Points on a hilly landscape, in no order, each with its height.
A climber steps from a point to the highest of its 2 nearest points, and stops where none of them is higher. Distance is the straight distance between rows; heights are no part of it.
Q686: [ 94 148 118 143 117 124 176 173 113 113 172  90 107  94 107 163 113 123
 142 117 123 132 113 147 141  96  87 116 152  97  88  64 160 215  97 147
 162 141]  (h 433)
Q963: [137 115 131 138 148 179  98 173 143 130 143 121  99 102 121 157 161 141
 162 109 126 148 100 172 153 128 118 166 109 168 118 117 125 135 177 133
 129 155]  (h 242)
Q873: [ 91 117  76 135 143 128 110 165 163 137 128 106 112 104 195 124 161 150
 127  74 135 167  98 180  91 179 153 146 159 138  65 162  62  90 154 119
 146 129]  (h 346)
Q340: [134 115  98 146 128  80  80 107 129 132  93 179  74  60 128 129 114  35
 146 139 108 112 172 136 111 113 148 182 113 172 162 148  97 141 113 104
  58 115]  (h 120)
Q750: [127 176 143 114 120  93 160 149 163 110 161 101 191 153 109  94 142 171
  40 175 120 110 140 112 156  82  94  89 199  49 120  99 115  88 114 138
 148 133]  (h 35)
Q280: [123 122 101 117 130 153 108 113 161 125 130 132 163 162 166 102 116 152
 143 127  98 119 122 135  94 127 143 159  92 156 113 123 133 114 116 155
 153 145]  (h 149)
Q576: [171 104 141 124 130 103  92 132 130 142 102 126 130 126 186 126 104 125
 157 165 101 132 170 123 135 145 121 156 107 156 187 152 115 102 152 119
  91 137]  (h 270)
Q233: [192 120 105  77 113 119 191 154 137 143 105 156 146 205 145 164 113 104
 122  80 125 102 166 129 140 132 163 120 106 191 175 154 183 166 109 144
 104 200]  (h 217)
Q286: [125 155  45 126 150 134 181 143 207 110 120 137 172 169 131 126 173 149
  58 111 137 154 102 151  93 112 131 122 145 109 127 178 114  87 136 128
 158 122]  (h 216)
Q852: [ 87 134 134 147 103 107  99 150 145 124 143  80 110  95 184 132 148 136
 128  86 148 144 109 171  92 181 146 153 190 106  54 143  88  80 117 128
 156 131]  (h 385)
Q737: [146 104  93 152 141 105  87 119  91 120 104 170  70 105 123 126  99  74
 150 142 134  87 161 158  97 117 153 184 107 168 153 119 100 176 111 103
 100 127]  (h 144)
Q944: [123 155  72  81 134 112 176 170 183 125 128 139 155 117  97 178 166 125
  62  86 115 113 116 119 153  98 116 116 116 164 108 162 191 125 119 134
 132 160]  (h 259)
Q62: [139  72  59 167 159 169 125 119 142 134 128 179  71 143 159 121 133 105
 153  70 123 192 104 179  75 176 179 177 111 179 159 132 109 165 139 128
 113 145]  (h 192)
Q869: [145 109 136 116 143 161 124 174 136 140 112 175 135 111 117 129 155 113
 130  93 130 144 116 132 160 109 151 144  91 219 113  99 134 142 184 149
 112 116]  (h 210)
Q803: [110 111 165 171 117 150 131 116  97 105 141  97  77  94 124 162 113  89
 181  98 161 143  70 202  90 133 166 152 175 118 141 113 130 169 128 126
 122 114]  (h 686)
Q675: [120 171 129 136 142 104 156 177 193 108 159  89 149 135 101 127 147 150
  60 172  97 137 133 140 160  83  81 119 165  59 141 104  89  93 139 126
 155 149]  (h 57)
Q515: [ 92 153 178 128 106  75 103 118 123 131 131 101 123 104  96 101  91 131
  98 158  79  86 179 101 190 124 131 127 133 117  68  66 100 123 104 121
 145 129]  (h 412)
Q851: [155 135 159 101 102 112 123 156 119 126 125 100 131 118 145 171 123 111
 121 103 154 115 117 146 119 158 150 129 175 126 137 181 137  85 124 118
 116 129]  (h 406)
Q602: [148 145 101  83 148 100 142 166 119 134 122 146 173 189 178  89 127 195
 123 141 124 116 161 114  97  83  83 151 115 141 158 105 165 146 140 150
 130 150]  (h 460)
Q946: [104 139 224 158 132 110  82 121 110 135 131 110 113  92 125  72 102 130
 173 173 113 101 164 133 173  75 143 168 111 178 105  45  74 145 152 136
 110 129]  (h 277)
Q542: [156 148 120  94 115 111 183 146 140 126 127 104 155 171 114 158  90 128
 105 134  99 125 153 119 160 138 125  89 148  89 134 143 148 136  97 115
 146 155]  (h 183)
Q127: [141  97 118 121 110 146 113  84 151 136 108 165 122  98 107 156 148  83
 119 107 119 123 108 105 114 155 153 109  91 149 137 189 150  98 110 129
 100 116]  (h 330)
Q575: [162 100 121 107 131 178 125  94  90 117 122 169 126 145  46 158 111 110
 128 107 151  85  93 130 149 128 184  92 114 141 108 136 148 154 102 123
 138 129]  (h 209)
Q721: [ 68 139 113 132 103 112 127 114 158 130 150 107 105  66 107 166 147 129
 121 123 112 126 103  93 124 147  68 116 116  79  96 144 164 132  74 131
 137 122]  (h 505)
Q681: [153 139 177 113 118  99  90 148 123 136 117 107 143 134 125 130 121 141
 152 165 120 108 142 136 150  98 124 165 130 173 176 121 134  99 158 122
 101 172]  (h 307)
Q700: [ 71 156 107 145 124 119 172 114 141 111 176 107 154 113 125 115 155 144
 106 121 155 139  94 119  95  89  75 103 164  59  98 114 161 137 108 151
 162  99]  (h 760)
Q669: [126 125 142  92 132 106  45 100  85 123 136 130 124 113  95 124 145 187
  88 158 163  53 129 132 110 141 139 149 158  87  97 137 104  72 114 122
 139 121]  (h 655)
Q778: [107 132 148 150 132 114 135 138 187 153  98 117 124  98 121 131 149 109
  94 154  75 179 158  72 191 161  76 105  96 136 138 139 112  99 158 100
 107 117]  (h 166)
Q922: [153 102 119 161 150 165 119 165 150 115 117 136  89 140 128 148 153 106
 137  71 120 187  81 219  99 152 204 183 154 174 149 128 119 145 161 125
 119 174]  (h 220)
Q355: [187  72  73  82 125 156 109 114  67 145 135 198 121 148 120 148 107  96
 180 117 156  42 153 121  97 124 153 121  71 157 145 123 137 170  74 150
 116 162]  (h 211)
Q724: [133 147 144 128  91  53 130 130 112 120 120 108 126 111 137 142  86  67
 133 125 113  98 155 112 117 103 142 154 151 161 162 137 172 157  91  96
  86 154]  (h 410)
Q6: [218 104 133 103 125 156 173 121  99 127 121 159 145 206 135 148  90  94
 159 103 149 124 139 121 126 137 175  94 106 160 202 147 159 157 126 150
  89 167]  (h 251)
Q856: [ 85 122  36 146 118 123 122 138 170 141 155 101  96 118 179 152 126 161
 143  95  85 138 131 149  82 175 105 135 110  90  74 154 107 132  63 117
 171 165]  (h 266)
Q211: [151  92 144 146 128 166 124 117 129 109 118 167  94 135  83 161 139  95
 137  78 133 147  66 213  79 144 226 161 158 158 165 135 141 147 126 128
 112 150]  (h 241)
Q548: [114 124 155 165 118 115 125 156  93 137 139  94  70 111 166 127  70 103
 171 135 113 131 175 147 152 154 124 158 136 118  93  74  86 185 106 130
 135 116]  (h 308)
Q832: [ 97  91 155 180 151 189  64  89 144 132 133 141  59  70  70 107 132 114
 167 157  98 130 116 129 172 143 136 139  64 119 116 101  64 140 136 104
 116 112]  (h 405)
Q288: [122 135 150 125 128  87 104 124 114 136  96 126  95  62  69 169 126  82
  99 163 115 101 166  90 185 153 105 108 124 102 143 163 105  98 120  79
  91 101]  (h 341)
Q244: [149 159 150  92  98 139 165 131 156 121 159  98 212 182 113  91 135 172
  77 157 133 107 120 118 157 117 117  80 169  68  97 117 128  73 114 157
 169 137]  (h 60)
Q53: [136 124  90 114 143  74 124 134 112 147  69 165 137 147 210  99 116 120
 102 102 153 130 169 125  92 166 170 142 148 170 142 186  90 100 166 108
 101  73]  (h 123)
Q344: [147 118 153 174 152 160 164  88 134 117  94 150 109 162  79 125 101  86
 109 137 107 186 121 126 144 158 174 101 136 120 165 134 110 132 153  99
 128  81]  (h 86)
Q159: [161 110  86  93 152 158 146  91  60 125 129 179 126 158  72 155 140 132
 110 100 187  77  87 108 121 114 155  81 123 122 130 165 168 161 109 107
 126 119]  (h 245)
Q281: [143 134 154 100  84 133 154 114  72 167 134 141 179 167 109  70 132 175
  98 154 141 114 176  38 180 123  81  46  88  95 114 127 136 115 129 127
 124  91]  (h 222)
Q613: [168  79 105  86 107 200 138 118 109 147 130 162 136 145 111 158 129 129
 150  85 138  88 120 124 144 155 173  83  69 165  77 143 126 134  99 161
 146 125]  (h 208)
Q957: [100 160 134 158 172 110 107 160 157 123 126 105 104 115 125 106 140 141
 111 162  97 155 148 138 165 108 101 160 133 119 128  97  98 126 178 108
 128 130]  (h 104)
Q921: [120  91 111 169 137 197 125  64 149 117 141 176  99 124 101 116 131 107
 157 100  90 169  88 147  93 149 169 130  63 156 138 117 145 163 115 147
 126 116]  (h 43)
Q386: [177  93  82 134 166 151 167 160 144 145 113 141 113 161 155 171 133 140
 138 127 116 192 138 146 138 166 107 124 103 149 193 157 135 145 169 130
 117 148]  (h 163)
Q827: [101 133 105 114 125  89  91 126 118 152 117 138 133 106 206  73 140 180
 108 133 130 120 174 108  96 147 108 151 120 136  96 139 114  89 139 140
 126  83]  (h 79)
Q46: [137 120 134 147 164 155 123 131  92 120 108 152 124 137 156 111 132 125
 142 112 170 166 104 139 109 117 144 137 142 148 135 127 123 138 180 138
 128  73]  (h 153)
Q7: [120 163 100 147 152 119 155 148 171  91 128 124 133 148  99 135 120 105
  97 114 117 126  95 178 108  83 156 165 165 147 130 110 142 158 122 121
 157 158]  (h 423)
Q283: [ 87 170  81 135 120  51 131 146 134 121 127 113 125 120 200 124 116 148
 128 110 124 135 139 136  42 110  96 186 168 109 142 137 168 153  98 121
 116 148]  (h 579)
Q707: [139 119  88  75  87 101 133 103  75 157 137 161 153 134 175 122 131 132
 119  78 186  67 130  84  85 156 150  90 126 115  91 203 145 102  88 125
 106  99]  (h 109)
Q318: [146  90 153 155 129 150  66 104 138 122 112 144  70  77 101 156 141  79
 166 137 114 136  96 187 120 159 176 161 130 129 163 147  86 112 140 104
  84 151]  (h 334)
Q486: [105 125 212 160 120 158 135  80 138 128 122 118 144 110  84 102 129 102
 150 154 136 155 102  66 168 110 119  70 105 125 124  97 134 120 154 146
 113  89]  (h 574)
Q799: [144 125 203 163 108 116 159  99 139 106 132  96 147 153 121 122  81  93
 194 149  88 167 116 119 134  87 159 114 126 174 203  88 150 146 149 137
 106 189]  (h 301)
Q511: [117 140 168 103 125 136  83  93 108 120 146 119 167 140  96  97 154 185
  84 147 169  73  97 115 136 128 148 109 181  88  64 113 129  74 110 143
 162 113]  (h 541)
Q565: [ 88 160 179 154 113  90  85 158 141 137 137  82 109 101 145  72  97 119
 128 151  68 117 196 144 177 102 137 178 129 164  76  49  82 145 128 117
 133 155]  (h 336)
Q431: [136 140 118  79 130  61  80 187  88 154 120 120 114  86 145 161 162 173
  90 117 157  95 158 151 131 149 109 160 167 142 110 152 110  91 154 123
 109 127]  (h 501)
Q99: [127 148 147 163 175 146 153 118 114 102  93 145 144 165 115  85 119 117
 114 151 140 166 130 119 133 102 136 110 144 120 147 103 115 140 171 120
 142  70]  (h 118)
Q108: [114 162  77 117 123 119 209 136 180 123 129 131 186 168 154 101 125 137
  98 122  92 157 150  99 121  79  85 101 109 102 138 126 165 155  98 147
 138 130]  (h 319)
Q403: [ 94 169 124 147 149 106 131 166 157 102 143 102 127 105 132 119 154 125
 116 119 134 144 105 165 116  76 115 179 169 144 121 106 147 135 153 126
 137 136]  (h 368)
Q643: [146  99 134 163 145 179 140  51 151 113 125 161 117 156  80 127 121  98
 137 127  89 181  96 141  98 150 173 116  87 135 207 137 145 130 132 134
 113 123]  (h 62)
Q895: [123 140 188 100 114 152  90 140 133 132 130 113 156 109 113  99 170 166
 100 121 162 106  94 138 154 137 146 121 171 114  50 111 102  66 149 161
 155  98]  (h 465)
Q693: [123 129 122 146 137 139 175 164 106 121 141 116  82 122 106 166  99  83
 131  93 128 151 123 143 148 141 132 115 145 131  96  96 139 194 124 125
 155 119]  (h 509)
Q430: [134 142 158 133 120  94 131 114 115 112 130 108 141 147 117 138  85 108
 159 159 112 116 130 114 125  89 131 146 124 153 188 115 169 158 117 116
 106 165]  (h 356)
Q574: [167  98 114  74  91 121 130 160  76 141 131 140 137 152 154 143 106 120
 145  80 184  57 130 154 104 141 170 141 143 172  83 124 136 148  87 157
 142 147]  (h 157)
Q986: [125 141 134 108 133  62  84 129 102 139  96 139 129 121 197  81 119 132
 107 122 144 112 180 124 101 136 153 168 154 153 127 144 102  92 139 126
 107  82]  (h 101)
Q327: [103 173  75  99 130  38 133 180 121 134 114 142 136 122 186 113 133 174
 115 131 102 140 182 118  72  98  59 193 154 126 165 117 167 171 107 113
  96 153]  (h 694)
Q8: [146 119 141 123  97 155 161 124 114 161 117 124 175 160 136 101 128 158
 104 156 126 157 166  73 169 165  77  64  90  97 120 145 125 103 139 132
 146  83]  (h 175)
Q941: [145 128 114  82 135 140 126 125 156 128 110 157 145 124  68 179 163 114
  92 101 127 112  99 125 142 118 155 121 109 177 137 183 173  96 131 126
 109 155]  (h 294)
Q123: [108 114 124 161 132 146 115  82 159 130 102 151 105  96  68 156 157  82
  97 134 117 166 111  91 126 171 111 112  93 122 147 175 137 107 131  94
 108  93]  (h 372)
Q43: [124 136 111  98 123 107 147 136 122 142  80 151 162 150 184  72 152 133
  66  83 176 130 121 124 107 158 172 108 170 152  87 174  96  63 172 120
 130  58]  (h 152)
Q253: [113 124 147 118 106 110 116 148 159 167 113 100 133 100 171 121 152 126
 112 143 101 159 170  94 177 183  77 116 119 123 113 150 101  76 156 120
 119 108]  (h 193)
Q887: [101 154 193 136 149  59 105 113  92 132 127  97  97  72 101 146 139 127
 133 185 158 118 144  99 137  97  75 131 154  95 196 138 151 122 153 107
  69 113]  (h 337)
Q880: [123 122 136 124  99 159 128 159 190 161 131  95 153 126 122 105 175 160
  83 141 109 159 147 115 192 181  79  90 118  99  67 128  74  55 154 133
 162 106]  (h 16)
Q512: [146 167 132  94 112  97 160 129 139 113 140  98 182 173  85 141 110 132
 106 144 113  76 115 129 159  74 142 119 163 129 134 120 174 133  90 117
 143 206]  (h 148)
Q192: [125 127 161 122  97 157 127 131 143 121 143 120 188 153 180  83 115 129
 174 117 118 128 116 123 116  82 138 136 100 190 118  87 168 135 131 185
 129 144]  (h 186)
Q788: [111 164 128 159 170 122 137 161 206 108 124  94 123 135  99 111 140 125
  79 168  83 162 130 142 173 110 109 141 155 101 146 114  71  92 169  92
 140 146]  (h 80)
Q139: [ 98 141 140 138 115  84  99 183 108 149 119 116  82 108 164  91  98 137
 136 135  93 120 210 138 169 129 111 181 117 157  78  51  86 183 112 128
 129 141]  (h 289)
Q245: [ 86 147 121 183 123 167 176 119 155 107 151 103 141 129 116 104 151 112
  96 124 157 170 101 137 113 131 111  91 166  50  71 110 101 126 119 142
 182  73]  (h 589)
Q388: [ 86 121 162 196 149 169 102  95 136  99 147  98  72 107 131 108 120 105
 179 127 116 166  94 173 118 141 141 164 137 105 119  98 111 159 134 122
 133 118]  (h 568)
Q272: [136 145 129 115 143  86 106 169 126 123 113  91 101 113 138 180 139 135
 113 126 152 126 122 166 105 150 130 166 187 121 155 173 124  84 152  93
 127 141]  (h 444)
Q949: [142 101 158 150 125 160  77  92 124 116 124 141 105 110 125 140 136 103
 189 139 134 134  98 160  95 123 159 165 108 159 179 131 128 128 148 143
  98 136]  (h 300)
Q782: [185  86  85  75 119 174 117  83  84 145 135 200 147 154 136 139 135 116
 158  98 167  62 115 118  74 123 179 113  77 144 141 187 150 118 101 142
 104 151]  (h 246)
Q532: [146 120  88 147 152 114 135 101 127 125  72 151 128 175 174 113 101 113
  97 128 120 165 154 122  83 185 166 131 151 124 169 189  91  92 144  92
 124  84]  (h 99)
Q227: [159 150 181  74 101 114 126 131 114 122 138 113 186 167  90 120 112 141
 116 137 146  71 115 115 181  88 162 105 155 144 122 123 155  97 115 123
 119 180]  (h 119)
Q213: [164 125 148 126 137 143 146  72 121 115 104 134 170 217 114  81  71 119
 117 158 106 127 138  86 140 106 165  86 110 130 166 122 124 125 121 111
 138 129]  (h 358)
Q518: [133 129  92 129 158 192 112  93 181 106 139 123 166 190 104  97 132 175
 128 161 103 107  94 154  93 105 139 147 114 100 117 119 111 107 114 144
 194 160]  (h 117)
Q364: [103 159 158 115 129  57 113 148  78 135 131 117  96  56  75 166 119 123
 101 152 139  87 160  91 173 101  91 126 141 108 141 118 149 147 130  92
  89 121]  (h 411)
Q424: [130  99 163 128  93 169 105  78  72 133 153 141 145 115 149  96 105 121
 194 150 153 109 132  75 120 102 123  91  72 122 116  99 137 149 105 159
 116  90]  (h 370)
Q156: [103 137 209 170 138 133 110  91 173 113 102  90  99 119  73 120 107  95
 122 168  84 143 130 118 179 152 140 121 131 103 132 101  77 100 144  88
 133 131]  (h 595)
Q557: [143 129 178 130 118 129  81 168 121 138 153  85 112 109 134 168 139 159
 187 166 137 128 117 174 145 122 102 183 139 146 155 119 126  98 164 126
 117 183]  (h 274)
Q622: [ 83 169 124 138 124  92 124 172 139 119 154 101 121  77 178 127 173 171
 121 116 145 157 124 149 108 117  71 156 167 103 100 109 129 122 150 151
 135 114]  (h 317)
Q696: [150 116  85  54  80  87 137 151  54 152 141 153 152 148 178 124 111 150
 127  71 174  53 145 110  98 151 145 117 145 132  90 149 153 138  74 144
 115 136]  (h 134)
Q408: [137 123 139  91 131 101  47 144  83 132 133 135 103  71  91 167 171 159
 105 136 184  63 115 156 120 138 139 166 156 127 101 154 112  73 129 117
 123 139]  (h 569)
Q240: [101 124 143 170 133 198 144  95 115 122 129 133 141 117  65 105 175 134
 103 137 173 153  90 108 138 135 114  81 128  91  63 113 113 116 138 125
 180  52]  (h 478)
Q353: [149  91 156 148 121 126  92 108 125 151 119 133 106  90 193 141 120 112
 193 185  98 173 168 109 168 170  89 137  94 130 176 146  97 120 153 128
  85 131]  (h 238)
Q680: [104 141 164 124  93  94 120 155 135 159 144  93 135  93 219  95 155 191
 126 152 110 167 191 114 146 182  50 125 138  90 108 118 109  88 155 159
 110 104]  (h 230)
Q400: [149 115 188 159 126 133 143 126 145 131 140  94 143 129 148 148 105 124
 214 174  99 176 125 114 167 109  99 115 106 156 200  97 136 127 175 141
 105 176]  (h 260)
Q615: [114 150  74 138 153 116 152 105 170 118 109 137 145 155 131 115 138 135
  82 136 104 157 132 105 105 120  96 122 119 110 151 158 145 118 124 117
 135 114]  (h 262)
Q544: [121 144 123 133 174  79  98 129 110 109 102 136  89 100 106 147 146 117
  96 135 148 119 121 144 110 126 139 174 172 134 165 163 116 114 157  78
 104 103]  (h 437)
Q496: [102 131  55 116 133 130 102 153 175 137 149 109 131 124 178 129 164 187
 121  99 117 137 121 149  78 161 104 151 121 110  85 160  93  80 112 136
 165 160]  (h 304)
Q473: [124 142 167 145 159 107 135 150  92 124 102 128  85  81  90 166 131  85
 118 133 160 147 126 140 164 122 132 128 159 129 164 131 128 144 181  97
  93  84]  (h 516)
Q334: [140 105 148 129 168 167 122 181 101 136 103 160 108 114 163 118 161 122
 142  89 182 181 108 158 135 131 154 130 140 188 111 112 102 140 217 142
 121  79]  (h 180)
Q645: [112 129 135 123  89  79 134  92  91 112 144 123 125  99 140 125  91  84
 135 111 131  82 136  91 115 109 137 129 143 116 110 137 173 169  59 126
 107 121]  (h 479)
Q951: [ 74 167 135 161 109  64 117 148 152 112 141  71  99 103 185 105 107 106
 118 107 105 129 142 163  97 143 145 181 189 116  76 116 102 126  93 117
 147 131]  (h 438)
Q883: [133 118  99 120 154 167 140  89 120 115 150 142 140 185  79 120  93 166
 156 170 118  90 108 120 134  84 127 111  98 113 131  70 155 187  98 135
 183 155]  (h 422)
Q231: [161 133  93 110 133 131 183 162 135 134 120 109 143 165 126 177 134 152
  95 139 128 160 153 129 150 157  85  70 149  76 144 172 133 105 130 114
 149 124]  (h 212)
Q162: [132 145  83 104 140 136 180 155 143 132 106 141 178 164 154 110 172 154
  72  80 182 154 106 138 102 129 146  93 172 130 103 174 110  81 170 130
 153  85]  (h 181)
Q654: [166  91 142 127 121 160  93 117  97 113 120 161 105 112 105 154 137 106
 179 109 172  91  81 196  64 104 190 183 146 187 166 135 147 152 130 131
 105 151]  (h 268)
Q148: [170 118  77 120 165 177 169 170 162 139 123 118 135 176 123 173 153 168
 118 148 110 184 145 144 153 154  84  95  95  99 171 171 108 112 158 124
 150 148]  (h 185)
Q549: [115 141 240 152 125 128 129 101 159 117 120 109 126  79  47 146 120  85
 143 148 105 134  97 102 196 117 150  93 138 152 147 101 114 106 163 119
 110 138]  (h 728)
Q945: [111 124  91 117 170 130 113 158  84 127 135 131  77  77  52 182 154 154
  95 117 160 100 100 140 156 116 105 130 131 116  91 114 130 161 132 103
 156 117]  (h 724)
Q907: [180 132 143 108 130 146 193 119 116 112 116 142 174 235 126 103  83 111
 131 122 116 125 135 100 143 101 159  83 113 139 172 119 156 154 124 137
 130 166]  (h 299)
Q417: [127 123 139 154  81 178 159  89 131 140 136  93 185 175 146  98 134 151
 121 142 155 159 120  94 107 181 103  66 123  67  92 154 125  85 106 150
 174  88]  (h 135)
Q282: [141 155  96 110 155 156 156 123 143  95 141 145 175 168 109 119 144 142
 107 118 153 110  81 135 118  61 139 122 152 135 127 108 175 142 138 153
 159 139]  (h 514)
Q775: [131  98 167 152 125 171 142 100 101 129 127 146 118 125 127 113  96  96
 184 123 130 162 123 103 145 116 136  89  81 149 134  90 129 175 143 154
 121  95]  (h 454)
Q268: [136 146 123  93 119  76 112 156  79 135 124 140 140 150 193 103 105 175
 152 140 140 101 174 112  91  99  98 174 130 141 165 101 152 165 112 143
 107 148]  (h 553)
Q841: [151 119 168 120 113 145 125  95 167 126 105 125 163 168  98 110  79 105
 138 144  66 117 137 110 174 138 172 105  90 164 137 121 114 100 127 130
 133 152]  (h 428)
Q635: [138 145  91 108 144 151 158  87  99 118 153 148 172 196 129 104 143 174
 124 129 157  97  98 100  91  78 114  98 114  88 139 148 196 150  98 139
 156 141]  (h 685)
Q552: [184  64  88 152 172 178 143 121 119 138 126 193  82 156 128 152 126 108
 161 117 127 184 129 167 122 174 157 139  81 175 208 123 124 176 158 149
  98 136]  (h 165)
Q529: [153  94 103  59 107 158 116 142  73 148 127 156 150 120 125 149 154 157
 125  71 192  67 103 145 113 146 172 101 128 158  53 154 127 102 116 158
 141 112]  (h 182)
Q372: [106 121 158 135 157 137 120 149  86 119 128 123  69  52  53 185 152 109
 136 121 165 116  94 154 159 120 117 134 144 131 129 126 131 153 168  96
 113 100]  (h 598)
Q429: [111 120 118 162 146 143 153 178 110 117 139 107  62  93 117 165 131  95
 138  73 153 175  96 190 131 155 148 147 173 132  94 105 101 174 154 111
 136 117]  (h 581)
Q405: [ 86 166  87 145 127  52 136 134 134 119 127 102 102 120 175 138  99 128
 110 113 125 130 137 153  68 143 125 161 193  83 116 149 123 135  88 103
 147 126]  (h 500)
Q477: [153 118 178 110  97 159 119  78  46 153 153 151 163 158 146  76 111 153
 155 159 168  95 156  54 142 117 113  66  87  96 122 120 125 115 125 148
 115  76]  (h 295)
Q368: [131 114 109 121 140 158 107 108  97 120 156 128 118 145 112 146 114 156
 172 133 154  79  93 147  96  99 133 153 113 130 144 105 165 174  95 141
 154 160]  (h 350)
Q2: [ 82 169 122 123  89  80 128 159 153 139 161 105 142  87 206  99 176 195
 123 126 131 164 159 125  88 131  40 136 162  64 102 121 132 117 124 176
 120 116]  (h 276)
Q433: [ 93 142  50 145 110 120 180 147 201 130 153 105 137 129 203 135 122 134
 135  94  67 171 140 140  90 146  95 129 111  92 103 142 140 157  67 148
 152 158]  (h 231)
Q733: [163  87  98 110 134 125 110  96  76 131 118 197 101 133  81 132  87  72
 158 143 132  73 156 118 121 103 153 129  76 161 187 111 125 188 105 113
 100 139]  (h 178)
Q306: [108 154  67 109 101  98 207 166 158 123 135 118 173 150 179 118 114 120
 105  76 105 127 146 120 111 114 112 111 141 114  89 109 159 171  77 159
 153 131]  (h 267)
Q111: [162 107  61 112 132 126 143 135 141 126 109 160 123 160 152 165 120 113
 135  90 113 114 135 146  87 148 161 158  97 183 162 165 160 148 107 138
 117 168]  (h 187)
Q976: [145  77 148 166 133 163 118 110 118 143 142 136 103 102 183 142 115 120
 220 167 112 187 125 114 142 147  89 134  71 141 188 121 131 155 170 150
  88 136]  (h 221)
Q891: [137 138 186 132 119 114 121 102 132 116 129  91 137 145  81 122  77 119
 145 170  84 102 140 112 182 131 149 116 133 111 126  94 101 115 116 111
 150 154]  (h 498)
Q623: [119 138 205 139 107 118 104 133 118 134 136 104 159 133 155  77  93 141
 191 160 109 122 154 120 150  70 131 160 101 201 124  43 120 147 150 159
 128 151]  (h 232)
Q893: [130 112 138 152 123 118 128  94 130 129 105 164  85  80  50 161 114  48
 113 148 102 141 141  82 171 139 130  89  93 130 162 150 118 132 125  92
  83  96]  (h 320)
Q420: [ 77 138 120 133 113 110 132  99 111 126 152 120 127  91 125 131 142 134
 125 114 154 117 100  86  96 126 101 110 132  91  91 140 178 137  91 131
 137  87]  (h 597)
Q913: [126 135 128 129 125 167 139  99 192 108 131 107 176 176  97 106 127 131
  87 143 102 120 107 134 135 128 143 101 130  91  90 124 106  86  97 143
 190 137]  (h 89)
Q726: [113 153 123 141 113 139 176 174 215 135 171  82 153 119 121 120 161 142
  72 148 108 155 138 122 167 136  69  88 150  51 104 125  79  77 120 139
 158 126]  (h 36)
Q107: [132 111  87  92 142 149 112 107  51 131 161 160 118 127 103 150 135 169
 132 111 197  62  88 119  87 115 129 115 136 100 104 142 169 156  99 129
 148 121]  (h 292)
Q129: [127 138 170 158 170 117 117 138 144 133  89 119 105 110 109 125 135 128
 113 179 108 181 153  89 193 139  88 121 113 131 170 128  95  98 197  90
 107 103]  (h 137)
Q664: [130 156  71  88 144 112 165 174 175 131 121 154 192 171 155 105 145 182
 106 135  96 137 168 103 127  73  66 123  83 148 153 112 158 145 135 142
 124 146]  (h 386)
Q218: [ 70 113  94 162 128 142 113  90 175 145 123 128  98  81  94 156 176 123
 116 140 113 147 107  74 108 173  60 116  79 100 118 171 146 113 103 107
 132 113]  (h 430)
Q246: [135 113 181 137 103 136 102 141 141 123 104 109 104  97 100 163 128  71
 137 115 118 129  97 171 145 163 186 141 152 139 121 151 102  94 133 108
 112 144]  (h 366)
Q543: [ 94 118 161 184 155 200  81 122 128 126 144 111  76  94 126  96 140 132
 175 138 127 158 106 148 159 140 116 144 110 108  90  82  79 141 154 126
 134 104]  (h 483)
Q69: [ 76 141 141 157 101 101 133 135 105 126 162  80  84  85 134 134  99 127
 153 130 111 132 150 136 140 132  85 131 140  76  83  78 132 186  79 135
 153 115]  (h 365)
Q528: [120 122  81 106 137 150 137  69  87 121 162 144 150 185 106 102 102 181
 126 158 127  74 118  83 100  95 109 101  95  76 113 113 170 173  73 122
 173 137]  (h 523)
Q255: [154  99 114  90 100 159 117  74 137 135 136 168 164 124 155 130 146 114
 164 108 123 102 111  89  94 116 145 114  54 169 155 184 188  95 106 159
  82 150]  (h 287)

Where does a climber stop that starts at each point below?
Q696 | Q635
Q750 | Q565
Q782 | Q700
Q976 | Q700
Q129 | Q635
Q856 | Q327
Q707 | Q635
Q552 | Q272
Q941 | Q700

Call two points neighbours if one is among the 2 nearest of the other. Go from one point of each pair to the other, from neighbour to neighbour, staying as high as possible. Name the lowest point that can't be avoided.
Q364 and Q272 | Q887
Q700 and Q945 | Q893
Q231 and Q364 | Q386
